Points, in no order, along strands that fork, close into loops and pass close to each other.
Points whose rows are less than 91.5 apart are linked; no others are. Some points are linked to none.
Q594: [  9  -9  -8   1 -23   1   5 -37 -11 -21  25 -16  17 -30  21 -12 -37 -11
  11  -7  -5  -5 -24   2 -13  10 -16  23  -2   5  35  12 -30  -5  27  -4
  -6  11]
Q315: [ -3 -42 -18 -46  19  40   3   7 -25  -2  -8 -13  11 -25  -3  16  19   8
  -9 -21  13 -23 -12   1 -23   1 -26  -6 -14   2  -3   2  26 -17  -1  -4
 -10 -32]
Q989: [  1  -5 -23 -17   2  37   8  26   5  17  15  23   8 -25 -19   1  35  25
 -23  -4  -5 -15  -2  -6 -16   4 -14  -9   9  11  -7   3  72 -14 -18  -3
  14 -11]
Q602: [ 12  28  24 -48  46  36  -4   2   1  -4  14  -2  53  11  -9   7  -2   2
 -25  -1 -25 -21  26  33  26  -5  28   6  -8  14  21  23  40   3  -4  -4
  22  -9]
Q728: [-19  23   2 -27  24   1   6  21  35   0  22  -1   0  -1  -3   3 -18  27
 -46  11  -5   5  28  13  13  20  20 -22  25  30  11  38  16  27  -7  -3
 -13  28]
Q877: [-28   4 -24   2   0 -29 -16   5 -26 -13 -70   1  11  28  16 -13 -13 -11
  33   9  33  30  10  17  12 -20   2  13  14 -22 -17 -12 -27   3   4  26
  -3   7]
Q717: [ 15  25  35  -9 -10 -11 -11 -16  -4 -18  24   6   7  20   1  10  -5 -21
   8 -24 -30  -7  11   0  35  22  29  45 -19  -3  23 -17 -21 -15   2 -13
  32 -23]
Q49: [ 11  23  54  21  21 -19   0 -37  13  23  21 -13 -12   0 -22  21  15 -17
   0  17  -8 -19  26   5  40   6  42 -28 -22  -6   6   8  -7  29  15  -8
  -3  34]
Q240: [  0   4  12 -43  38  25   5  26  32  11  38  -2   8   4 -11   6  -1  26
 -43   8 -13   0  17  10  -4  13  17 -26  16  28   0  35  25  24 -11 -22
  -4   2]
Q995: [-37  20 -37  36  -4 -34  10  -4 -23   5 -61  22   1 -12  15   4   8  13
  34  -9  39  36   3  -9  19 -27  -9   2   1 -21 -19 -24   5   0   7  29
 -21  27]
Q762: [ 17 -23  33  22 -62 -19 -13 -20 -13  -6 -13 -26 -39  17 -13  -4  26 -36
  22   0 -38 -23 -21 -25   3  41  -6  47   5 -37  13 -35 -53 -19 -19 -17
  24 -32]
Q570: [  7  -4  -8   1   2  26  21  12   5  15  26  15  -4 -38 -13  17  36  24
 -23   1   9 -14   4  -6  -3   5 -17 -26  -1   9 -15   9  74  -7   2  -5
  -7  19]
Q868: [-20 -22   6  16   8 -25   2   7   8  17 -31  -4 -51  18  -2  20  22  -2
  15   2  33   3  11  -3   0  -9   9 -33   0  -3 -28 -22 -12  20   4  -2
 -32  26]
Q500: [ 14  18  34   5  10   6  17 -12  33  19  61   6 -12 -12 -16  35  19  26
 -15 -16 -24 -11   6 -19  15  18  25 -10  -6   8   4  -6  19  11  -9 -23
   0  -2]
Q412: [ 13  -6  -2  12 -19  21  18 -27 -13   1  21   9  -3 -56 -16  29  40  23
  -1 -30 -24 -13  -9 -24  23  24 -19  20 -18  -7  16 -17  49 -26  -3   3
   8  -2]
Q480: [ 11 -15   9 -19  37  13 -21  40  23   4   4   4 -10  63   1  -1 -16   5
  -2   6   2   8   8  -2 -32 -22  -1  -9   8   5 -23  -6 -21  10 -16 -19
   9 -34]
Q725: [  6  45  22 -21  29  11   4  -2  19   3  26  12  38  -1 -14   1   7   6
 -31  10 -21  -8  32  20  38  -3  28  -5   0  13  17  27  46   9   2   3
   9  15]
Q720: [-21  -8  19  23  24 -28   3  11  26  30  -1  -9 -73  14   0  39   5  20
  10   3  27  11  10 -22  -8   6  22 -27   7  16 -24 -12 -29  30  -7 -19
 -37  33]
Q758: [ 26  23  19   7  42   7 -15   3  16  12  12  20  23  54   5   3 -11  -4
  19   5   4  13   9   3  -6 -56  -3   5 -13  -3 -26 -10   1  -2  -5  -3
  19 -32]
Q93: [  3 -17 -25   4 -11  15  27  12 -21  20  -6   7  -1 -32   6 -15  16 -11
  -5  29  53 -17  -7   2 -13 -21 -24 -42 -19  -5 -34  24  44   5  22  16
 -21  39]
Q277: [ 17  43  18  31 -12  -3  11 -42  -1   8  -1  17  32  -2 -25 -12  23 -12
  -2  23 -15 -12  21  14  59   2  34   3 -14 -24   6   4  32   1  10  19
  16  22]
Q448: [ -1 -12  35   5 -57 -16 -16 -25 -19 -17 -23 -31 -25  12 -13  -9  22 -33
   1   9 -29 -30  -1   6  19  50  15  21   8 -32  27 -14 -43  -1  -9 -11
  16  -6]
Q963: [-33  -3 -25  35 -12 -23  11  15  20  11 -14  14 -39 -20  11   4   4  25
  -5   2  23  25   6  -9   5   9   7 -23  25  16 -14  -7  17  12  -3   8
 -29  44]
Q119: [  3 -11  -3 -27  33  11 -20 -13 -52 -12 -53 -11  34   6   5  17   6 -10
  31 -24   8  -3   6   3   9 -30 -31  23 -19 -22  -4 -14  -2 -23   2  19
  10 -34]
Q176: [ 25  -2  -7  -9 -13  11   1 -44 -29 -20  40 -17  51 -25  26  -7 -42 -20
  21 -11 -10  -8 -30   3 -12  -5 -37  45 -19   3  30  18 -27 -20  29 -14
  18 -12]
Q817: [  4 -18 -28  -2   1  28  -1  27  21   7  20   8  -6   8  -1 -23 -15  13
 -19  12  11   0 -18   8 -50 -18 -16 -21  23  16 -13  25   3 -13  -8  -7
   1  -5]
Q406: [ 11  21   3  22 -24  -1  12 -24  -3   3  -2  14   9 -20 -17  -6  37   2
   4   4 -16  -8   3   5  42  16   9   1  -3 -18  11  -6  42  -7  -4  19
   9   9]
Q527: [-37  24 -17 -29 -50  -9 -16  31 -11 -32 -46   5  14 -10 -13  -1  12  13
  -5 -19 -36  12  21  -2  22  34 -15  33  46 -20  35  -9   0 -11 -29  12
  30 -17]
Q46: [ 27  10  -7   4  50  41   2  -1 -14  15  35   9  55   0  18   6 -29   1
   8  -7   8  -8 -27   1 -33 -63 -37  -5 -35  11  -9  20  15 -21  22  11
  -8 -27]
Q33: [-20  -6 -35  11 -20 -28   4  18  -1 -18 -13   5 -33 -27  16  24 -17  18
  12 -37 -23  55  -5 -44  -7  11 -19  26  15  -1   5 -41 -29 -24 -15  -3
   4 -16]
Q623: [ 24   7   1 -12  44  37  -2 -23 -31  -1   8  -3  58 -18  12   2 -20  -3
   2 -10   7 -18 -12  10 -11 -41 -25   3 -36  11   6  24  25 -17  25  18
  -8 -11]
Q785: [  3  41  24   6   0 -18  -4  -4  18  -9  25   9   0  15  12  10 -15   4
   7 -21 -24  16  13  -7  24   4  30  21  -8  15  14 -17 -13  -8   1 -12
  20  -8]
Q657: [  2 -10  13   9 -48 -17  -7 -36 -14 -16  -9 -30  -9 -22 -14 -23   8 -29
  -4  22 -10 -21  -1   8  13  36   7  -3   0 -18  23   4 -26  12  11   1
  -1  20]
Q303: [-19  31  12  -3  21 -24   8   3  24   1   5   1  -2   5   1   7  -5  10
 -22  12   1  13  32  16  38   4  40 -23  10  21  10  19  11  33   5   5
 -13  44]
Q34: [  7  33  23  35 -24 -18 -14  -4  32  -5   6  10 -11  32 -15 -18   3  -7
  -2  24 -12   5  11   7  23  12  36   4  15  -9   2  -2   3  16 -11  -8
  10  15]
Q899: [ -6  -2   1 -13  28  -4 -16  32  16 -10   6  10 -10  34  19   1 -41  11
  -4  -5   1  19  -8   3 -34  -9   3   9   7  27  -6  -6 -36 -10  -6 -19
  10 -18]
Q144: [ -1 -23  -3  -4  -9  -6   6  -8  16  -7  15 -18 -10 -17  -4 -16  -3  -7
 -28  21   9 -13  -1   8  -7  21   7 -28   6  18  14  22  -6  21  17   1
 -16  29]
Q914: [ 18   6  -5 -18  39  46  -5  26  -5  12   2  14  41  29  -5  -9   7   1
   1   5  -3 -10   2   7 -12 -45 -12 -14  -4   2 -24  18  42 -12 -21   4
  22 -38]
Q81: [-28  11 -23  -4 -29 -29  -1  27  -1 -26 -23   1 -20 -24  11  14 -12  27
   1 -37 -33  38   4 -26  13  35  -3  27  29   2  30 -27 -21 -12 -11  -1
   6 -14]
Q809: [ 11  40  21  15  44  12   2  10  35  22  49  29   9  16   0  23  -6  34
  10  -1 -12  30  17 -20  -5 -39  -7  -2  -3   6 -28  -1  31   9 -14 -12
   0 -12]
Q215: [  0 -15   2  39 -26 -23   6 -41 -31  11 -52  -1 -24  -8  -5 -12  26 -30
  32  22  46  -7  -1   5  21  -5  10 -25 -15 -33 -21 -10 -13  23  24  21
 -24  40]
Q385: [ -5 -62 -22   4 -33   4  -7  24   7 -14  -9 -19 -48   2  -6 -18   3  -1
 -25  10   3 -13 -22   0 -39  36 -10  -1  32  11  -1  -8 -19  -2 -20 -18
  -9 -10]
Q497: [-21  11   0  62 -37 -38  -8  17  28 -10 -31   9 -51  20   0 -13 -15   8
   9  12  -4  31   5 -14   8  13  20  11  29   1  -1 -29 -22  11 -21   0
  -7  16]
Q561: [-33   2  -2 -21  -2 -45 -18  19 -24 -23 -46 -11 -17  10  20  34 -18 -11
  26 -39 -20  38  13 -24  14  15   3  37  -4 -11  12 -36 -54 -16  -5  -6
   9 -25]
Q743: [ 38  -6  19  -2   4  19  20 -18  31  15  68   5  -4 -28 -11  35  17  17
  -9 -24 -29 -18 -21 -30   5  28   6  10  -9   8   8 -12  21  -3 -11 -23
   7 -23]
Q735: [  1  12   5  31 -15 -21  -3   0  27  -4   7   9 -23  15   1   1  -3   2
   7   0 -14  21   4 -14   7  15  22   9  16  -2   2 -20 -10  -3 -10  -5
   4   5]
Q104: [ 27  -7  13 -26  -5  12  10  -5  15  -9  53  -5   4 -23  -5  18   5  18
 -18 -33 -32 -20 -18 -14  -3  47  17  22  -8  11  29  -3  -8  -6 -13 -22
  12 -29]
Q484: [ -9 -24  -7 -29   9   1  -6  32  11 -15   4 -10 -20   5   8  12 -18  19
 -15 -20 -10   5  -4  -7 -27  36  14  11  16  21   8  -9 -34  -3 -14 -18
   4 -29]
Q171: [-26  20 -15 -22 -21  -1 -13  25   7 -28  -6   8   6  -2   9  -6 -12  21
 -14 -24 -30  16  14   0   6  29   2  27  29  12  26  -8   1  -8 -17   4
  29 -20]
Q167: [  1 -59 -11 -27  11  11   0  -5 -20  -4  -3 -30 -13  -3  12 -21 -16 -22
  -4   9  32 -13 -23  21 -40 -10 -12 -24  -6  11   0  21 -33  18  26   3
 -24   3]
Q609: [  9 -19   6 -24   0   9  -7  -4   3  -8   5 -18   3  10  -7 -17   8 -18
 -24  12 -11 -20  -3  23  -9  18  16  -5   5   6  10  13  -4  12   3 -12
   2  -6]
Q384: [  9  -6   3   7  14  -3  13   0  14  12  17  10 -28  -8  -1  33   7  14
  14 -29   1   6  -6 -32  -1 -15 -13   2 -17   9 -14 -35   0  -9   1  -1
 -14 -16]
Q885: [-15   7 -36   7  11  -4   2  17  -7   5 -18  25   4 -22   7  19  11  20
  13 -33  -5  43   1 -31  -9 -31 -22   2   0   4 -14 -33  27 -29 -13  14
   5 -23]
Q845: [ 10  17 -17 -12  17  28  20   0  11   2  50  14  51 -29  11 -18 -26  19
 -31   0 -11  -5 -12   9 -15 -12  -9   1   8  27  21  47  37 -10   7   7
   7   7]
Q685: [  8   1  32 -21  30   7  12   1  26  17  46  -8  -8 -15 -26  29  16  25
 -31   5 -15 -16  26  -5   9  29  24 -25  -3  20  -6  27  21  25  -5 -31
  -6  12]
Q601: [-20  39   4 -47  25  -2 -10   7 -14 -17 -35  -3  46  27  20 -21 -33 -15
  -9  15  13  -6  23  46  31 -15  29   8  -5  11  17  39   0  14   7  27
  -3  26]
Q772: [  2 -15 -29   2  -2 -17   4   7  -8   3  -2  14 -18 -24  15  27  -4  11
  21 -41 -19  49  -9 -54 -11 -20 -33  23 -14 -10 -11 -46 -12 -34  -5   5
   7 -36]
Q891: [ 21 -33  -7  18  -9  15  19 -18  -8  20  41 -13  -8 -37   3 -17  -9 -18
  -7  16  32 -16 -32   1 -40 -17 -30 -36 -22   4  -9  23  -1   8  37   4
 -28  16]
Q592: [-13  22  25 -20  43 -14 -13  -5  -3  -7  -5 -11  18  29  23   7 -43 -13
   8   2  16   5  20  36  12 -15  33 -12 -13  22   2  22 -39  30  29   2
 -18  30]
Q336: [-43   6 -46 -10 -23  -4   1  38 -20  -6 -58  20  11 -16  -1 -18  18  16
   5  -1  13  21   1   0  -2  -2 -31   6  32 -16  -8   2  31 -16 -26  32
  -2   1]
Q886: [ 12  35   0  17  24  23  13   7  25  25  44  37  17  -5 -14  23   8  33
  -4 -23 -19  14   2 -27   2 -30 -15   7  -7  12 -17 -14  53 -20 -13  -3
  15 -21]
Q903: [ 21  26  56  12 -17 -29 -32 -21  -2  -4  12   2 -10  51  10  -1   4 -38
  22   2 -18 -18   9   4  32  13  33  45 -23 -11  12 -24 -43 -12  -3  -9
  30 -13]
Q894: [ 21   9  22  25   7  -9  -6 -13  13   6   3  -9   7  31   0 -35 -23 -36
   2  34  21  -4   0  27   1 -16  21 -19  -8 -10 -10  24 -24  30  21  -3
  -8  32]
Q926: [ 31   5  44   7 -27 -12   0 -49   3 -12  47 -23   4  -7   0  -5  -4 -31
 -10   8 -28 -31  -9   3  14  38  29  22 -20   2  35   4 -30   3  16 -22
  15   2]
Q953: [-15  15 -10  39 -10 -27  16  -4  23  14  -4  14 -15 -18  -3 -11   6   8
  -9  32  30  16  14   1  19  -4  15 -30  12   2 -17  13  13  30  14   9
 -32  59]
Q132: [ 20  15   2 -25  -8  16   2 -37 -24 -17  37  -5  58 -20  10  -5 -20 -13
   7 -15 -29 -18 -10  13   2   4 -20  42 -12   5  37  17   4 -21  17  -9
  24 -20]
Q323: [ 16  -6  25  10 -35 -15   6 -64 -12 -11  18 -25   3 -24  -8  -8   8 -34
   5  10 -16 -27  -6   2  21  26   9   7 -26 -15  29   1 -19   1  20   2
   7  13]
Q584: [  6  -5 -20 -18  14  53  -2  40  -8  14  -8  17  21  10 -22  -8  32  14
  -5  -4  -2 -13  -3  -8 -19 -20 -22 -12   1  -3 -19   3  65 -30 -30  10
  23 -41]
Q612: [-19  11   5 -17   3 -24  -8  -4 -24 -20 -44 -10   7   4   5  31   5  -2
  28 -31 -23  21  20  -1  36   5  -2  34  -9 -23  16 -27 -21 -15  -6  10
  14 -22]
Q982: [  4 -22  14 -13  34   1  -1   8   6  15   0  -9 -23  18   2  27  14   3
  11 -20   7  -6  -3 -13 -11 -12   1 -11 -15   5 -17 -23 -16   5  -5  -7
 -12 -19]
Q511: [-19  17  16 -45  37  -3 -16   0 -14 -17 -27 -14  30  19  12   9 -11 -10
  -5   3   1 -10  23  39  26  -4  33   0  -9  10  20  11 -13  20   7  13
  -6   9]
Q654: [-29   6 -46   8 -14   0   1  29 -12   3 -41  30   3 -29   1   6  27  29
  10 -22   4  31   7 -21   5  -6 -26   7  18 -12  -7 -29  44 -25 -19  27
   6  -8]
Q640: [ -8   9  -4  -8  13   2 -22  32   4  -4 -38  17   9  51 -10 -20  11 -11
  17   1  -2  14  16  12   3 -21   9   4  13 -18 -17 -18   8  -5 -22  12
  30 -34]
Q523: [ 20   1   1  31 -47  10  18 -25   8   9  31  17 -19 -35 -27   0  55  10
  -5  -9 -26 -17 -12 -15  19  28  -2   4  -1  -9   6 -17  49 -20  -9  -6
  11  -5]
Q44: [  6  32   2  61 -28 -23   5  -8  32   9  11  19 -11  13 -12 -26  -2   5
 -11  43   6  15  13   2  21   2  29 -14  26 -10 -13   9  17  19  -6  -7
  -7  44]
Q814: [ 13  41  17  -6   3  16  -6  10  34  -4  46  10  27  23  -6 -21 -19   6
 -25  20 -24  -1  18  20  11   7  31   1  19  21  16  34  22  11  -4 -21
  24   9]
Q169: [ -9  16  35  29  -8 -27  12 -35   2  23  -3  -9 -33 -11 -22  19  34  -8
   1  12  -7 -13  14 -11  47  21  41 -22 -10 -14   9 -18  -4  17   6   6
  -3  33]
Q139: [ 11  -9 -37  29 -29  29  -4  31  24   0  25  21  -7  21  -2 -44 -32   3
 -15  19  -8   4 -31  -9 -58  -9 -22   4  32  10  -7  13   2 -26 -26 -13
  23 -22]
Q702: [ -6 -31 -32 -14   5  16   2  17  -1   4  -7  -6   2   8  13 -27 -25 -10
  -9  22  36  -5 -20  19 -42 -21 -12 -25  11   7 -14  39 -14   5  10   4
 -18   9]
Q910: [ 17  30  40  21  11 -20  -4 -31   7  10   5  -3   9  26  -3  -9  -9 -30
   8  31   5  -6  19  20  26  -6  38 -14 -17 -10  -3   8 -17  28  21   2
  -2  31]
Q978: [-41 -20 -16  -8 -32 -28 -18  16 -21 -30 -65 -31 -22   6   9   5   2   0
  15  -4   4  10   4   8  -3  24 -15  17  31 -18  15 -15 -50   4  -6   7
 -15   3]
Q732: [ 23  -1  31  -3  23   2  -3 -13   7  -1  27 -21  17  20   2 -25 -28 -37
 -15  36  12 -10  11  26 -14 -14  11 -30 -16  11  -2  39 -35  35  33  -4
 -11  18]
Q773: [-23   4 -11 -13  36 -12 -19   8 -42 -12 -66   2  23  16  16  12  -1 -14
  36 -12  19  21  12  14  15 -39  -8  12 -18 -18 -16 -20 -10  -7   2  20
   4 -19]
Q437: [  4 -14 -21 -17   6  17  23  -4   6   2  47   4  15 -36   1   0 -10  16
 -29  -8  -3  -9 -25   4 -27   9 -13  -7   5  25  16  27  23  -7   8  -4
 -10   3]
Q285: [  9  35  22  16   4 -16   2 -33  -9   8 -20   6  30   5  -6  -6   8 -25
  14  19   7  -9  15  26  45 -13  34  -6 -22 -17   3  10  14  10  20  21
  -2  29]
Q820: [-25 -12 -10 -35   7  11 -15  45  -7 -10 -40   7  -2  18 -13  -5  33   9
   1 -19 -10  10  14   6  -4   5  -1   5  18  -6  -1 -22  11  -5 -27   8
  25 -41]
Q863: [ 19   2  16 -50  28  28 -11  -1   0  -7  23  -7  40   8  -5  -6  -5  -7
 -16   2 -12 -22   5  24  -4  -2  17  -2  -6  15  15  21  12   4   5  -9
  17 -16]
Q424: [-23 -42 -13 -23  -8   0  -3  22   5 -20  -9 -28 -35  -7   5   1 -24  21
 -32  -7  -7  -6 -10   6 -34  47  10   5  23  25  20   2 -33   8  -8 -17
 -18   0]
Q181: [ 10 -26 -13  16   5  -5  22   3  10  19  19   7 -33 -21  16  43   3  11
  17 -39  -1  20 -23 -54 -18 -14 -29   8 -27  -3 -22 -55  -8 -27   2  -1
 -16 -25]
Q643: [ -2 -23 -39   4  -8  11  23  27 -25  24 -34  12  -4   0   7 -32   7 -18
 -12  31  68 -15 -18  13 -22 -32 -21 -44  -7 -12 -37  36  20  12  14  23
 -19  36]
Q333: [-25   6  -6 -31   7  -5 -10  15  -9 -19 -27  -2   5   6   1  14  10   7
   4 -19 -15  10  15   4  10  13   8  16   6   1  13 -17  -1  -5 -12  10
  18 -23]
Q881: [ 15 -36 -19  42 -38   8  17 -14   7  20  30   5 -28 -27   8 -14  -3  -4
  -5  20  39  -5 -37 -11 -47 -14 -31 -30  -3  -2 -21   3   1  -3  25  -4
 -30  27]
Q140: [-12  -5  32  23  26 -23 -12  13  34  20  13  -5 -63  37   7  27 -15  25
  10  15  10  18   8 -29 -20  -9  10 -12  10  18 -38  -6 -42  25 -20 -23
 -26  11]
Q148: [  5 -29 -11 -11 -13   8  12 -23  -7  -9  35 -22  12 -48  10 -18 -21  -5
 -23   5   0 -14 -20   5 -27  21  -8  -4  -3  15  26  27 -12   9  23   0
 -11  14]
Q457: [-22 -19 -18  18 -45 -32  -7 -11 -12 -20 -35 -24 -32 -13   1   1   5 -12
  17  -8  -7   8  -9  -8   7  32 -14  19  22 -20  14 -20 -37  -3  -3   4
 -11   7]
Q415: [-12  12  26  42  -1 -41   6 -21   0  19 -40   0 -39  18 -10  22  33 -17
  31   3  18   3  10  -5  39   3  35 -10 -14 -30  -8 -35 -21  16  -2  12
 -10  21]
Q11: [ 33 -13  44  16 -28 -16 -15 -23  -9   2   7 -12 -20  38   5  -5  17 -31
  27  -3 -23 -19 -16 -21  14   9  10  39 -12 -25   3 -31 -42 -17 -10  -8
  24 -34]
Q505: [-29  29 -14  31  11 -31  11  -7   0  12 -35  23 -11  -7   4  17  16  19
  23 -15  25  33  17  -2  36 -17  12  -9  -7   0 -13 -28  15  10   7  27
 -20  31]
Q578: [ 11 -21 -10  -6  -4  23  22   8   2  14  20   6  -6 -26  -6  -6  24  -3
 -24  25  26 -20   3  -1 -18  -3 -17 -38  -9   9 -21  21  47   6  10   0
 -15  26]
Q973: [-41  11 -45  24 -21 -42  -6   8 -26 -11 -84  11  -3   6  12  -6   0   5
  32   1  35  42   7  -6  15 -14 -18  11  22 -33 -18 -28 -23  -1  -4  26
  -7   9]
Q846: [-30  -4 -34  55 -41 -26  -4  25  18  -2 -33  16 -40   2   0 -26  -9  18
  -3  21  22  24  -6  -3  -9  10   2  -5  36  -5 -18 -15  -4   5 -15   7
 -17  32]
Q158: [ 32 -18 -10  -1   8  43  -3 -24 -41   2  -2  -5  45 -15  -4 -15   0 -11
  13   7  14 -32 -28   6 -15 -37 -40  -8 -39 -12 -12  20  26 -23  18  14
  -1 -21]
Q5: [ 36  12  21  -5  47  27  -1   1   2  17  31   8  40  30   1   6 -12  -1
   7   6  -2  -7  -1   9 -19 -56 -10  -9 -20   4 -17  17   8  -2   5 -12
   5 -25]
Q902: [  1 -14  27 -23  38  -7  -4  -8   3  -3  12 -28   1   4  13  -3 -41 -17
 -11  11  22  -6   6  31  -9  -4  23 -27 -11  24  13  31 -46  38  35  -1
 -24  29]
Q598: [-14 -18 -45   4  10  20  13  43  -2  15 -30   5  -4  37  12 -30 -17  -4
 -10  36  55   1 -13  16 -40 -45  -9 -35  14  -2 -43  38  -1  12  -4  11
 -19  17]
Q747: [  9  21   9   9  18 -18 -29  19   5   5 -26  29  17  69  13  -7 -10 -22
  30   5   5  22  16  -1   9 -50   8  13 -11 -15 -30 -21 -10  -9 -13   7
  33 -37]
Q804: [ -5  46  10 -14  -4 -10  -4 -19 -27 -10 -40   5  48  18   3 -32  -8 -24
  -1  37  14  -7  20  41  47  -5  29   6 -13 -19   9  26  -1  16  13  30
   9  32]
Q59: [ -6  42  17   4  43  -8   2  11  38   7  30  28   7  20   9  29 -27  33
   4 -13 -12  36  21 -12  -1 -26   2   1   2  24 -10   0  -2   8  -5 -13
   0  -5]
Q763: [  4 -48 -29  10 -33  24   1  33  23 -14   7   0 -31   5  -6 -39 -31  15
 -29  18  -6  -9 -32  -3 -64  23 -21   8  41  22  -3   9 -16 -14 -27 -26
   9 -25]
Q407: [ 14 -21 -19  -7   5  36   3 -15 -32   3 -11  -5  27 -21  -8   1  20   2
   6 -11   1 -20 -15  -2  -7 -11 -35   3 -21 -12  -3   3  35 -25  -3  10
   2 -27]
Q952: [  1  -8  17  36   1 -35  -6 -17   8  11 -15 -14 -39  27   3   5   0 -15
  27   8  22   1  -4  -2   7 -15  11 -10 -11 -11 -15 -21 -35  17   6   0
 -24  21]
Q770: [ 25  22   5  21  16  26  17  -6   6  13  32  30   6 -37 -19  36  22  34
  -3 -40 -31   9  -1 -34  23  -2 -12  18 -24   4   2 -30  54 -29  -4  -6
   8 -15]
Q860: [ 12  17  43 -15 -36 -13 -19 -23 -16 -22  32 -15   2  15   6   4 -19 -23
  -7 -11 -31 -26   1   4  27  54  23  50 -16   3  40  -1 -46 -10   9 -27
  24 -18]
Q808: [ 27 -21 -10  -2   6  30  12 -22 -22   9  22 -15  30 -21  -4 -29  -8 -23
  -1  15  22 -27 -28  17 -29 -28 -25 -27 -26  -4  -6  30   9   3  23   6
 -12   0]
Q746: [ 14  33  -1  -3  17  19  11   5  16   2  43  10  45   7   7 -29 -26  -2
 -23  25  -8  -1  -7  22 -10 -20  10  -7   7  22   8  52  23   3   7  -1
  11  18]
Q499: [ 30   0   8 -31 -11  25   8 -25  -3 -16  52  -9  33 -32   0   0  -5   8
 -22 -16 -42 -26 -15   6   4  37   3  30  -5  11  37  17  12 -12   2 -17
  26 -21]
Q320: [ -5  22  30  11  33 -13  -3  11  44  10  28   3 -29  27  14  27 -31  34
   3   7  -5  27  12 -16 -15  -8  11  -6   5  23 -16  -2 -29  18  -5 -22
 -10  10]
Q923: [ 13 -43  -4 -50  37  39  13 -12 -26   5  15 -20  14 -44  -4  13   2   4
 -16 -10  19 -35 -16   5 -18  -6 -21 -18 -28  25   2  20  17   2  19   1
 -27  -3]
Q588: [-42  -3  -3 -20 -25 -38 -25  29 -22 -32 -52 -21 -20  19  15  12 -23  -6
   4 -20 -19  20  16  -1   4  37   3  31  19  -5  20 -24 -61  -9 -10 -10
  11 -16]
Q397: [ -4 -24 -26  53 -68 -23   0 -14  -5  -6 -20 -12 -47 -23  -3  -8  15  -4
  24  -4  -9  12 -28 -32 -10  32 -31  20  21 -25  -2 -35 -19 -14 -13  -7
 -14   5]
Q682: [-19   3 -17 -50 -37  18 -11  33 -11 -23 -43   5  41 -18 -23  -7  24   2
  -5 -20 -31  -6   6   1   4  25 -48  36  42 -29  31   3  15 -25 -34   6
  38 -31]
Q175: [  1 -22 -40  58 -63 -11  11  -7   0   4  -1  13 -49 -29   3 -14  25  10
  17  -5  14  13 -29 -32 -24  13 -35   1  17 -21 -16 -30  14 -18  -8   0
 -11   8]
Q699: [ 23 -44  16 -29  14  24   7 -35 -35   0  13 -29  20 -43 -10  -4   4 -22
   0  10  20 -38  -4  15  -4  -3 -20 -27 -40  -2   7  18   3   6  32   8
 -17  10]
Q662: [-21 -18 -43 -19 -28  16  -1  35 -23  -2 -44  11  14  -4  -6 -23  20   3
   9   7  14  -1 -12   3 -19  -5 -40   4  30 -21  -4  12  29 -20 -32  17
  14 -21]
Q755: [  2 -23  17 -26  49   9 -15  16  12   8 -10 -18 -14  55   2   6  -2   0
   3   3  16 -12   8  10 -18 -15  11 -21  -2   7 -24   4 -23  23  -8 -14
 -11 -10]
Q924: [-13 -10 -21 -36 -11  24 -16  30 -22 -17 -42   4  27  10 -17 -17  31  -3
   7 -10 -18  -2   2   5 -10   2 -33  18  22 -22   3  -5  19 -24 -28   6
  35 -46]
Q98: [  4 -43  15 -42  13  11   0 -25 -35  -3 -12 -42   0 -21  -1  -1  -4 -34
   9  -3  16 -26 -10  18 -11  10  -7 -20 -23   1   9   9 -39  19  32   4
 -18   4]
Q939: [  3 -28 -33  41 -39   7  18   2  16  20  25   8 -44 -27   6  -7  15  10
 -11   7  21  -1 -30 -24 -42   3 -29 -20  13   5 -27  -9  27 -16   7 -11
 -23  16]
Q656: [-23  27  13  12  35 -26   7 -12  17  19  -3   0 -17  -3  -4  35   5  18
  12  -9  15  10  29   2  32 -11  30 -22  -5  13 -10  -8  15  26   5   7
 -30  39]

A fork is a point with three links, a tip a point with one. Leave the first point through the second and follow the links. Name the first fork or tip that comes.
Q59; Q809 | Q285
Q584; Q989 | Q702
Q500; Q685 | Q119
Q437; Q845 | Q148
Q588; Q978 | Q808

How many points has the smallest loop of links through each point below? Write none if it is on no loop.
Q926 | 9
Q527 | 6
Q868 | 18
Q561 | 20
Q885 | 11
Q989 | 17
Q746 | 10
Q982 | 30
Q804 | 9
Q34 | 7
